Points, in no order, along strands that fork and pass close to each other.
In the rows, zero is written as 128.
Points whose rows are less than 117 apart are linked; no others are. Some points are linked to none.
j_858: [120 128 126 130 127 142 107 114  88  83 163 111  88 153 183 131 123 142
 112 138 110 182  90 132 136 136 135 122]
j_832: [ 94  48 118 196 133 111 149 151  90 107 118  76 124 119 123 140 119  98
 114 137 144 187 127 112  97 149 127 104]
j_261: [174 148 106 102  68 130 153 151 152 128 107 136 128 107 129  97 113 113
 102 153 122 122 160 128  90 101 113 153]
j_954: [163 154 142 158 139 121 140 199 113  80 180 131  66 136 169 140  93 118
 168 156  78 169 136 104 158 166 129 118]
j_280: [119 131 147 116 121 156 169 155 173 209  87 143 178 111 119 120 190 128
 106 169 142 141 154 125 144  63 103 138]
j_239: [ 85 117 119 125 105 128 132  86 135 183 128  97 183 118 126 137 184 126
 105 113 101 122  82 127 175  99 118 121]
j_947: [149 144 146 105 165 148 106 124 106  94 149 165 109 158 160 122 153 154
 174 160 104 126 154 143 171 158 123 121]
j_133: [ 94 103 119 144 103 149 156 115 158 216 106  79 172  90 109 103 152 118
  60 144 131 160  91  96 110  90 123 137]
j_705: [133 172 140  84 108 134 168 109 181 179  69 108 176 125 110 132 144 108
  88 109 162  81 152 108 122  84 127 141]
j_540: [152 133 135 139 107  95 142 153 110  68 171  75  69  89 139 129  61 128
 123 112 115 169  76  94  89 191 134 108]
j_801: [121 104  80 148  98 140 134 156 126 122 127  90  86 131 142 153  88 105
  96 121 106 181 107 117  85  79 155 117]
j_684: [158 154  90  74 141 124 101 114 144 114 137 181 113 159 174 170 121 136
 177  86 132  74 134 162 182 114 121 141]
j_408: [173 133 122  99 134 120 116 169 166 160  84 164 161 123 123  67 143 118
 130 201 161 107 170 155 132  53 105 175]
j_592: [184 155  99 112 137  92 129 131 155  98 138 192 100 137 122  99  96  84
 198 158 133  57 155 128 150 123 117 160]
j_350: [ 92 141 146 163  97 118 131  93 153 216 147  64 181 123  73 138 132 118
  77  83 118 122  82  94 140  97 140 121]
j_627: [106 103 127 163 112 137 156 103 148 222 115  50 165  78  55  96 120 131
  59 126 136 144  75  97  79 107 125 132]
j_341: [122 112 154 149 154 148 143 150 124 130 111 165 188 123 122 117 163 130
 178 141 139  78 172 149 157 141 131 107]
j_893: [125  81 150 172 151 154 137 167  87  79 143 144  98 145 136 116 156 160
 153 171 119 175 125 124 131 153 149 113]
j_351: [104 137 166 107 185 135  91  80 120 115 120 132 118 188 133 164 163 176
 141 102 136 133 157  88 177 195 140 144]
j_85: [166 150 107 131 105 110 129 200 156 105 150 149  78 125 144 134 106  99
 145 152  71 143 128 127 131  98 141 130]
j_168: [130 112 148 153 143 110 129 125  89  60 156  73  61 129 149 126  86 142
 101 143 147 204  79  76  94 176 149 116]
j_380: [ 84 136 118 172 130 121  70  84 101 175 153  67 131 148  86 135 111 147
  82  63 101 130  85 122 108 141 143 140]
j_568: [ 87 100 124 136 125 118  70  72  80 180 155  86 130 151 130 143 168 158
 107  53 136 175  53 145 157 130 101 120]
j_194: [107 109 134 148 173 100  72  83  94 123 164 105  81 162 144 149 123 203
  90 111 113 174  99 104 132 157 137 148]
j_103: [129 126 116 108 166 139 154 102 169 129  72 157 175 145 138 150 126  56
 144 120 185  51 139 156 146 108 119 121]
j_752: [ 89 107 182 168 136 119 162 126 101 121 128 137 172 114 118 128 176 128
 138 144 135 121 151 133 153 158 118 109]
j_446: [157 149 128 136 192 155 135 149 125  94 108 175 133 168 129 138 108 134
 219 124 150  53 185 135 160 157 134 102]
j_978: [104 115 106 133 113 146  96 104  94 132 148 106 125 144 174 140 137 130
 110 109  92 169 106 152 143 124 120 122]
j_18: [127 134 122 154  83 121 135 124  91  87 154  76  91 106 119 119  79 143
 105 103 112 136  88 110  88 161 150 125]
j_443: [ 92 130 148 158 117 128 120  79  84 107 142  88 114 119 117 100 125 149
  95 108 132 147  89 102  87 179 139 128]
j_536: [ 96 165 128  91 123 128 112  98 146 150 109 139 163 161 127 186 149 100
 131  57 140  82 142 148 168 114 125 120]
j_464: [206 152 141 148 169 130 137 187 116 105 181 179 101 126 121  63  91 135
 227 182 115 108 149 131 148 163 107 113]
j_489: [194 156 109 106 101  82 153 148 156  84 145 181  97  98 122  84  99  87
 185 152 144  76 131 120 119 154 102 153]
j_142: [127  71 106 147 125 143 147 202 145 121  93 135 114  99 117 127 144 121
 130 176 109 171 133 135  96  95 147 116]
j_561: [190 143 106 101  68  88 149 164 155 103 128 145 113  82 115  89  97  97
 141 153 138 116 144 138  89 132  93 148]
j_139: [154  95 102 124  74 134 158 152 128 129 115  63 123  72 104 119  68 113
  89 128 137 181 110 136  44 128 114 110]
j_470: [132 130  83 126 104 132 109 182 143 122 123 128  81 140 153 161 123 114
 127 131  83 179 115 138 124  63 149 120]
j_461: [164 161 117  87 106 120 152 127 182 141  61 126 165 127 121 120 117  84
 119 122 163  73 184 113 113 110 115 144]
j_819: [130 177 104  65 155 123 103  88 141  91 123 155 108 165 154 178  99 112
 149  80 147  58 117 155 160 131 131 127]
j_852: [156  82 109 127  98 125 163 209 148 109 100 134 106  73 118 117 112 112
 112 185 145 177 125 139  73 101 120 128]
j_796: [ 85  85 151 187 150 120 122  85  86 126 138 103 126 143 131 112 156 147
  93 133 132 174 115  92 118 178 121 136]
j_940: [162 176 117  97  98 103  94 171 160 116 150 149 111 138 131 130  94  84
 125 133  84 115 169 148 132 110 131 143]
j_823: [133 146 123 104 163 123 125  96 131 102 110 150 145 127 161 135 117 100
 156 133 131  69 171 138 149 162 114 117]
j_322: [ 96 124 142  99 141 114  77 108 108 145 140 153 120 152 143 191 167 177
 154  58 123 136 138 156 181 142 114 120]
j_645: [107 146 120  95 152 137 101 127 160 162  98 148 160 165 126 189 156 112
 164  84 110  86 176 143 191 131 127 118]
j_877: [121 101 147 149 109 108 149 154 104  92 125 124 140  97 125 120 139 112
 122 154 114 136 149 148 113 144 118 109]
j_397: [131  84  89 146 143 149 122 192 128 117 124 147  91 130 149 146 139 133
 154 163  89 174 113 155 130  77 150 104]
j_297: [148 134  97  70 139 139 135 104 152 132 110 199 128 159 116 138 156 108
 154 137 146  73 149 178 149  80 111 142]
j_618: [171 141 162 145 128 112 163 166 108  66 158 167  87  95 156 101 115 150
 185 161 146 153 137 107 118 196 102 126]
j_846: [ 98 108 109 134 111 157 133 123  89  98 136 103 123 100 144 107 117 111
  90 152 132 157  67 161  93 114 135 116]
j_614: [159 129 137 101  80 110 155 175 153 146  77  58 149  68 103 101 100 127
  74 142 158 167 134 131  59  98 103 124]
j_96: [ 98 158 122 113 125 116  89 123 127 110 150 150  99 152 151 188 125 171
 140  69 104 108 135 121 163 156 150 149]
j_630: [101  95 108 165 139 135 129 114  74 110 137  32 100 110  99 134  62 100
 101 114 146 174  78 126  67 131 154  89]
j_903: [149 106 146 150 161 154 133 184 113 103 125 165 153 109 111  84 142 156
 192 171 121 101 159 155 132 160 139  97]
j_722: [169 129 117 111 132 130 100 169 148 159 113 180 162 147 108  87 156 112
 161 181 126 110 168 183 150  53 112 144]
j_330: [177 157 119 100 164 124 102 130 133  94 157 186 103 170 143 110 128 118
 202 157 110  80 153 148 180 141 122 138]
j_244: [103 168 144 123 100 136 133 100 170 235 110  56 180 117  94 130 143 151
  74  91 131 128  82  97 137  56 138 133]
j_457: [114 130 143 134  85 123 123 121 123 133 126  72 173 100 108 120 110 107
  84  95 113 113 115 132 102 139 151 118]
j_264: [101 107 137 136 122 154 127 150 157 201 112 145 176 119 132 140 186 119
 124 134 112 164 137 150 147  74 118 113]
j_216: [ 93 116 124 117 153 144 168  82 161 160  93 146 190 119 141 154 158  98
 133 108 171  62 118 131 160 120 124 119]
j_270: [ 76 119 127 145 138 107  81  59 114 193 159  83 141 162  91 146 161 149
  92  56 109 127  75 117 154 143 119 135]
j_10: [111 150 137  81 114 145 154  85 183 208 100 106 186 125 107 149 160 133
  83  98 150  94 103 123 149  66 131 134]
j_439: [144 182 120  74  89 118  97 132 154 137 122 119 143 138 124 137 110 105
  93 109 104  97 151 157 128  83 134 141]
j_742: [157 152 108 127 162 134 145 150 139 117  82 175 139 148  97 126 122 105
 210 145 137  47 197 140 152 128 117 112]
j_797: [134 117 168 159 155 102 106 108 104  84 148 101  82 125 152 117  99 184
 104 144 142 196 113  57 102 197 140 139]
j_895: [147 166 114 121 108 112 129 156 136  96 182 136  70 119 166 144 100 125
 128 120  72 134  80 118 141 123 149 138]
j_857: [110 145 164 109 143 127 145  70 109  74 126 146 121 134 145 134 131 151
 123 117 167  94 135 111 124 182 139 135]
j_584: [ 94 100 157 140 157 110  71  59  81 160 152 103 137 168 141 134 178 193
  97  87 167 182  72 119 158 140 104 141]
j_292: [157 146 143  99 122 114 166 104 129  53 137 153 100 126 144 127 104 123
 151 117 164  75 140 106 119 197 130 138]
j_101: [169 119 120 151 118 121 119 199 129 117 124 162 134 126 117  89 127  94
 155 194 118 140 167 173 125  74 116 127]
j_268: [ 83 116 171 148 155 131 109 115 103 140 138 150 156 144 145 155 181 159
 149 110 120 144 143 149 167 134 122 108]
j_407: [128 151 174 121 173 128  83 115 124  98 141 137  93 170 150 156 129 197
 139 124 123 159 154  69 161 193 156 152]
j_165: [ 83 128 123 114 115 126 121  73 142 179 134 110 139 150  74 165 157 138
  87  66  99 104 113 116 129 129 144 138]
j_944: [101 128 181 111 167 129  79  57  95 134 137 121 142 155 163 139 163 195
  99 123 163 189 111 114 156 148 117 132]
j_745: [ 74 110 166 121 155 134 143  56 115 122 131 147 147 131 120 135 175 150
 106 111 158 105 109 117 133 166 133 131]
j_637: [174 173 173 121 179 144 115 157 114  86 168 167  96 164 161 126 119 176
 184 158 113 135 160 108 174 171 137 124]
j_48: [154 122 121 150  99 121 158 181 111  83 149 170 100  75 149  92 109 110
 165 168 150 153 123 144  93 161  90 126]
j_511: [147 142 144  98  74 106 161 141 158 149  89  90 169  68  88 118 105 122
  89 113 151 117 151 133  68 123 108 120]
j_758: [159 145 104 118 110 119 153 144 153 130  75 162 156 120 121 119 131 100
 161 145 147  64 195 129 130 108 113 144]
j_906: [ 97  73 146 190 165 144 113 122  82 121 135 112 114 170 139 127 168 157
 129 143 119 195 128 108 144 154 135 121]
j_990: [119 110 157 138 155 119 112 117 127  96 153 139  87 132 143 134 129 167
 128 127  99 153 138  90 119 201 154 133]
j_106: [205 175 176 138 171 123 156 170 113  87 183 171  83 122 159  93 100 147
 199 179 129 143 148  96 156 184 104 125]
j_485: [127 107 122 146 103 130 145 139  85  68 145 112 106 120 157 114 122 100
 112 162 119 160 115 142 113 140 126 115]
j_666: [152 106 113 118 125 148 137 148 146 130 131 168 131 125 142 137 133 146
 143 143  86 113 173 144 130 121 139 138]
j_918: [120 157 110 115  99 118 112 131 135 103 148 133 102 128 145 155 107 146
 120  92  82 105 119 120 132 137 161 144]
j_913: [ 84 101 128 185 125 127 113  91 103 159 142  63 134 128  86 110 125 116
  76  93 120 155  72 116  86 139 141 119]
j_880: [ 98 101  86 134 105 155  97 102 111 184 134  93 136 136 148 146 131 129
  91  92 101 185  89 153 120  90 121 121]
j_585: [188 138 108 125 142 111 113 153 146 125 142 204 112 145  80  60 105  99
 213 187 133  79 169 146 144 102 117 153]
j_314: [131 141  99 114  73 157 145 120 131 154 104 114 139 101 129 112 114 140
  76 126 116 131 121 134  85  81 132 148]
j_935: [ 97 130 141 124 115 115 163 116 146 141  97 162 159  81 106 143 140 121
 115 117 148  93 161 139  98 122 121 124]
j_134: [185 134  96 133 169 135 144 144 134 126 109 194 132 155  74  81  91 101
 227 172 170  50 190 152 142 117 105 128]
j_720: [106 101 103 143 100 156 141 114 128 182 118  93 153 112 129 124 129 122
  65 130 109 168 112 136 101  84 124 132]
j_892: [ 80  72  93 185 159 105 120 117  79 101 126  52  95 140 125 148 102 102
 103 125 146 171  86 101  96 126 153 103]
j_399: [144 154 133 118  89 114 149 118 122  71 157 120  99 103 135 122  88 142
 125  97 120  92 107 102 103 182 151 137]
j_61: [114 139 150 121 101 145 187 128 180 221 100  94 188  87 124 106 157 123
  72 161 159 139 122  85 134  85 105 144]
j_635: [143 198  93  64 113 120 110 102 158 124 106 132 131 140 125 159  90 104
 117  94 124  54 144 152 134  98 134 139]
j_641: [ 75 135 150 112 122 132 143  88 131 133 121 160 146 109 111 137 166 121
 110 106 139 102 115 144 111 130 138 122]
j_293: [156 165 131  77 117 118 117 138 165 173  88 135 171 126 136  76 138 110
  89 170 172 110 157 157 122  45 101 171]
j_83: [ 95  85 104 138 147 157 113 100  77  97 160 105  77 156 167 136 127 139
 105 133 151 204  53 134 114 116 143 122]
j_948: [110  93  90 166 100 140 137 138 113 138 115  49 113 112 102 134  73  87
  90 106 140 183 104 114  54 113 147 101]
j_607: [ 99  96 112 134 115 121 115 100 146 161 133 128 118 135  97 152 140 157
  80  90  91 132 126 120 101 119 154 148]
j_553: [167 112 131 168 143 140 133 219 117 101 152 181 120 114 125  95 114 136
 182 183 120 135 146 170 122 110 135 108]
j_809: [103 103 156 127 160 161 160 118 155 163 115 172 199 121 124 131 184 102
 158 135 160  81 139 141 169 133 127 113]
j_132: [110 136 144 110 184 151 105 120 131 115 112 149 135 181 130 177 155 145
 179  96 123  85 174 124 189 176 147 117]

Follow the links from the first point to the second, and from the first to the third. Name the last point that the two ways share.
j_627 / j_796 / j_134 | j_720
j_268 / j_439 / j_536 | j_918
j_637 / j_461 / j_470 | j_592
j_470 / j_216 / j_585 | j_752
j_893 / j_351 / j_752 | j_18
j_913 / j_561 / j_948 | j_918
j_132 / j_978 / j_216 | j_752

A fork is a point with three links. Follow the links from the first point to the second and name the forks in between, in order.
j_903 / j_592 | j_341 j_752 j_485 j_858 j_720
j_742 / j_443 | j_592 j_720 j_858 j_485 j_752 j_918 j_399 j_18
j_292 / j_408 | j_399 j_918 j_752 j_341
j_142 / j_165 | j_470 j_85 j_918 j_399 j_18 j_443 j_270
j_990 / j_270 | j_18 j_443
j_940 / j_134 | j_85 j_918 j_752 j_485 j_858 j_720 j_592
j_489 / j_268 | j_720 j_858 j_485 j_752
j_168 / j_489 | j_18 j_399 j_918 j_752 j_485 j_858 j_720
